Each scene shows the same named points in several views. A view is turned or mirrored, shifted and resized as a whole, has a little noise and may leave points out.

Scene 1
View 1
sigi: [ 28  31 -32   2 -52  -1 -13   5  17  14 -12   9   2 -11  33  15   3 -13
 -26 -12]
pul: [-29  50  35  19  36  11 -32 -22  -8  31  22   6 -21 -45   8 -27   4  40
   4 -14]
nolal: [ -1  49  31  47   5 -39  -1 -39 -39  18  -1 -51 -37 -34  14 -22 -50  -4
 -19  23]
Biz: [ -1  35 -19  17 -32 -13 -27  12  16   7 -15  -6 -15 -11  34  25  -6   0
 -17  -3]
Labig: [-13  39  -3  20 -12 -10 -30   5   9  11  -6  -5 -20 -19  29  14  -4  13
 -10  -4]
Vere: [ -5  41   1  32 -17 -28 -18  -5  -5   9 -12 -28 -28 -19  28  11 -26   0
 -16  10]
Zagon: [ 44  33 -22 -19 -42  30  -6 -13  12  33  11  38  21 -26  19 -18  23  -5
 -25 -32]
Nad: [ -1  47  27   8  18  17 -18 -31 -13  37  26  15  -7 -46   5 -39   7  26
  -6 -18]
Lofol: [ 15  41   3  14 -17  -4  -8 -20  -9  23   3  -5  -9 -28  18 -14 -11  -1
 -19  -5]
zem: [-10  36 -17  32 -34 -34 -27  15  10  -2 -25 -28 -29  -6  39  36 -23  -5
 -18  12]
gige: [-22  36 -16  20 -21 -11 -41  22  23   3 -15  -4 -22 -11  37  35   1  15
  -7  -4]
ven: [-19  43   8  38  -5 -32 -25  -4  -7   7 -11 -34 -35 -21  28  13 -28   7
 -12  14]
fef: [  7  48  28  38   3 -28   1 -41 -35  23   5 -38 -27 -36  12 -28 -41  -2
 -19  15]
vasof: [ -8  37 -10  15 -20  -4 -31   9  16  11  -7   2 -16 -17  30  17   2  12
 -11  -9]
robop: [ 19  49  35  25  10  -9   7 -56 -40  37  19 -21 -15 -46   2 -53 -29   2
 -19   2]
vima: [ 16  41   2   0 -12  17 -14 -19   1  30  13  20   1 -33  14 -21   9   9
 -14 -20]
loz: [  2  47  23  36   0 -29  -3 -34 -30  20   2 -38 -28 -33  15 -20 -38  -1
 -18  14]
zuzan: [  2  45  18  14   4   5 -15 -26 -10  30  15   3 -11 -37  12 -26  -3  15
 -10 -11]
Pumu: [ -6  40  -1  31 -17 -25 -20  -4  -2   8 -12 -25 -26 -19  29  12 -22   0
 -15   9]
View 2
ven: [ 14  -4   5  13   8 -11  20  27  18   3 -10  -9  22 -35  14 -25  31  -8
  10   2]
zuzan: [ -7  25 -16  25 -10  42  24  33  -9  23  10  13  32 -15  16  -3  39   4
  19  -2]
Biz: [ 15   8   1  10 -18 -22  20  34  -1   1 -25   0   4  -2 -14  -7  10  -3
  -5  -2]
Zagon: [ -5  37 -30  24 -46  33  19  34 -37  23 -10  50   7  41 -28  24  13  26
   3  -4]
fef: [  7  -9 -12  25  23  24  17   6  22  14  11  30  43 -41  31 -31  55  16
  30  12]
Labig: [  8  15   1  12 -12  -4  23  39  -2   7 -13 -11  14 -15   1  -8  19 -10
   2  -5]
vasof: [  7  18   0  12 -21  -6  23  42  -8   7 -17  -9   7  -6  -8  -3  13  -8
  -2  -6]
Nad: [-18  38 -22  29 -15  65  28  39 -19  33  20  10  38 -16  22   3  43   2
  24  -6]
sigi: [ 14  12 -12  12 -31 -13  16  29 -13   5 -27  31  -3  24 -29   5   7  15
  -6   1]
zem: [ 25 -10  10   5  -3 -43  18  27  17  -8 -29  -8   4 -19  -7 -23  14  -6
  -4   3]
Pumu: [ 15  -3   1  12   1 -13  19  25  12   2 -13   1  19 -24   6 -21  27  -1
   7   3]
robop: [ -6   7 -24  33  14  57  20   8   8  27  23  45  49 -30  34 -20  61  24
  38  10]
vima: [ -7  33 -21  24 -26  39  23  36 -21  23   3  25  21   7  -2   9  27  11
  12  -5]
Vere: [ 16  -7   1  13   5 -14  18  23  16   2 -13   3  19 -26   8 -23  29   0
   8   5]
loz: [  8  -9  -8  23  19  17  18  10  21  12   6  23  38 -39  27 -30  50  12
  27  11]
gige: [ 13  15   8   6 -20 -23  23  47  -4   0 -24 -27   2 -12  -9  -7   8 -20
  -9  -9]
Lofol: [  4  11 -14  21  -9  18  19  24  -3  15  -2  27  23  -7   3  -8  31  13
  14   3]
pul: [-18  38 -10  26  -9  59  32  49 -13  29  22 -21  40 -36  34  -4  43 -18
  22 -13]
View 3
vima: [-21  -2 -31 -21  11 -16 -22  10 -17  21   6   9  -5  33 -14 -10   4  -4
  -6 -15]
Zagon: [-35   1 -33 -34  23 -13 -52  32 -14  18  -4  19 -29  46 -26  12 -36  -7
 -24 -25]
pul: [-13 -14 -34   0 -11 -30  28 -19 -24  29  27   4  32  24 -16 -52  55   3
  14  -1]
loz: [ 36  15 -11 -12   3   2 -20 -21 -10  12  -3 -25  14 -12  48  -8  64   5
  33  -8]
Vere: [ 17   8   5 -23  -1  17   8 -19  -2  -9 -28 -39 -15   1  31   1  48  11
  -2  -8]
nolal: [ 50  20  -9  -9   1   5 -19 -29  -8  11  -3 -33  20 -24  63  -8  80   5
  45  -5]
gige: [-18  -9   8 -28 -10  15  44 -16  -2 -19 -39 -37 -34  25  -9  -7  27  17
 -37  -5]
sigi: [-20   4  -5 -40  16  13 -23  16  -1  -9 -37 -16 -50  32  -5  25 -19   3
 -37 -21]
Biz: [ -9   1   8 -33   2  20  12  -6   1 -18 -42 -34 -42  20   5  11  15  13
 -33 -11]
Pumu: [ 13   6   3 -23  -2  15  10 -18  -3  -9 -28 -36 -17   4  26   1  45  11
  -5  -7]
ven: [ 20   5   6 -18  -7  15  24 -29  -3  -9 -26 -43  -8  -3  31  -8  62  13
   2  -3]
vasof: [-16  -6  -2 -26  -2   8  21  -8  -5  -8 -27 -24 -28  26  -9  -5  20  10
 -27  -8]
Lofol: [  2   7 -18 -22   9  -2 -23  -1 -10  11  -7 -10  -8  14  14   0  23   1
   4 -14]
Nad: [-13  -6 -40  -7   2 -31 -11  -2 -24  36  29  16  25  27 -13 -36  31  -3
  17  -8]
fef: [ 40  17 -16 -11   6  -1 -28 -20 -11  17   3 -21  20 -14  52 -10  66   2
  40  -8]
Labig: [ -8  -4  -1 -22  -4   7  24 -13  -6  -6 -23 -26 -18  20   1 -10  32  11
 -18  -6]
zem: [ 10   6  20 -31  -4  31  24 -21   6 -27 -51 -53 -40   5  27  13  39  17
 -25  -8]
zuzan: [ -5  -2 -29 -13   3 -17 -11  -4 -17  23  12   1  12  20   0 -22  32   0
  11 -10]
View 4
ven: [-14  19   2  12 -10   2  -7   8 -34 -27   2  -6   4   7  12  -7  16   5
   7  -1]
zem: [-19   3   1  19  -7 -19   8 -25 -28 -37 -13  21   9  -2   4  -7  18  -8
   1  -7]
Vere: [ -9  10   8  11  -8   0  -5   4 -27 -32  -3   0   4  -2  -1   1  12  -1
   0  -2]
sigi: [ 12  -8  18  10  13  -5   8 -33  13 -34 -20  24 -17 -33 -39  10  11 -19
 -30   3]
nolal: [ -5  14  24   6 -25  20 -27  60 -44 -39  19 -31  15   7   3  18   1   8
  13  -5]
fef: [  5  14  27   3 -16  25 -28  57 -32 -33  17 -32   5  -1  -7  19   1   7
   3  -1]
Biz: [ -2   6   3  14   6  -7   8 -29  -7 -26 -16  18 -10 -15 -11  -7  17  -8
 -13   3]
vasof: [  3  16  -3  10  11   2   6 -27  -2 -13 -13   8 -22 -13 -10 -12  20  -2
 -15   9]
pul: [ 20  49  -4  -4  13  45 -19  27  -5  19  12 -43 -46  -2  -1 -18  18  24
  -9  27]
Pumu: [ -7  11   7  12  -6   0  -5   0 -23 -29  -4   0   0  -3  -1  -1  14  -1
  -1   0]
gige: [ -9  19 -12  14   9  -8  12 -41 -11 -13 -17  16 -17  -6   3 -23  25  -2
  -9   6]
Nad: [ 32  33  13  -7  13  47 -22  35   7   5  10 -39 -43 -18 -25   2   9  14
 -20  23]
robop: [ 25  18  35  -6  -8  44 -35  71 -14 -23  22 -45 -13 -13 -26  26  -3   9
  -9   9]
Labig: [  0  20  -3  10   6   5   1 -16 -10 -14  -9   2 -18  -8  -4 -12  19   1
  -9   9]
zuzan: [ 22  26  13  -2   9  33 -17  24   1  -6   6 -26 -32 -16 -21   2  10   8
 -17  17]
Zagon: [ 43  -1  27  -2  27  22  -2 -18  41 -16 -16   6 -46 -51 -65  17   6 -16
 -49  17]
View 5
gige: [ 18 -27 -16 -11   5   1 -11  -5  16 -14   8 -21  21 -13  15   5 -22   2
   8 -28]
nolal: [-20  23 -11  42  17   8  25   8 -16  21 -43 -20  29 -11  -8  -3  -4   7
  14   6]
zuzan: [-25  -3  -9   5   0   6  12  19  -6  11  -1 -21  22   7   1  35  -3  26
  -6  -6]
Pumu: [  1  -6  -8  10  11   2   6   0   3   1 -14 -20  23 -17   2  -2 -14  -2
   7 -16]
fef: [-26  19  -7  34  13   7  25  13 -16  22 -34 -20  27  -8  -9   7  -1  11
   5   4]
loz: [-21  15  -8  30  13   6  21  10 -12  18 -31 -21  27  -9  -7   5  -4   8
   7   1]
pul: [-13  -2 -34   9  -2  11   0  18  -4  10   2 -22  28  22  15  44  -4  45
   9  -1]
vima: [-28 -15   3 -12  -6   1  12  20  -1   7  14 -22  16   4  -2  40  -4  21
 -19 -16]
Labig: [  4 -17 -13  -3   5   2  -2   2   8  -5   1 -22  22  -8   9  12 -16   7
   4 -20]
zem: [ 17 -19  -5   0  13  -1  -1 -10  13 -11  -9 -21  21 -29   5 -17 -24 -16
   9 -28]
vasof: [  4 -23  -8 -10   2   1  -3   3  11  -7   9 -21  19  -9   9  14 -17   6
   0 -24]
Nad: [-32  -1 -15   4  -5   7  11  25  -8  16   6 -22  21  20   3  51   2  41
  -7  -2]
sigi: [-11 -30  22 -24   0  -6   8   5  11  -7  14 -22  11 -23  -6  10 -16 -13
 -22 -33]
Zagon: [-36 -29  28 -34 -11  -5  15  23   4   3  30 -22   7  -4 -11  44  -6   8
 -40 -27]
robop: [-45  21  -1  29   6   7  31  25 -21  29 -26 -20  25   5 -13  29   7  24
  -6   9]
Lofol: [-22  -6   4   2   3   1  16  13  -2   9  -4 -21  19  -7  -5  19  -7   8
 -10 -13]

In a view up to two points have been moved. Name them for each view, in the order of its rows, or write none.
view 1 | none
view 2 | ven
view 3 | sigi, Biz
view 4 | Nad
view 5 | pul, zem
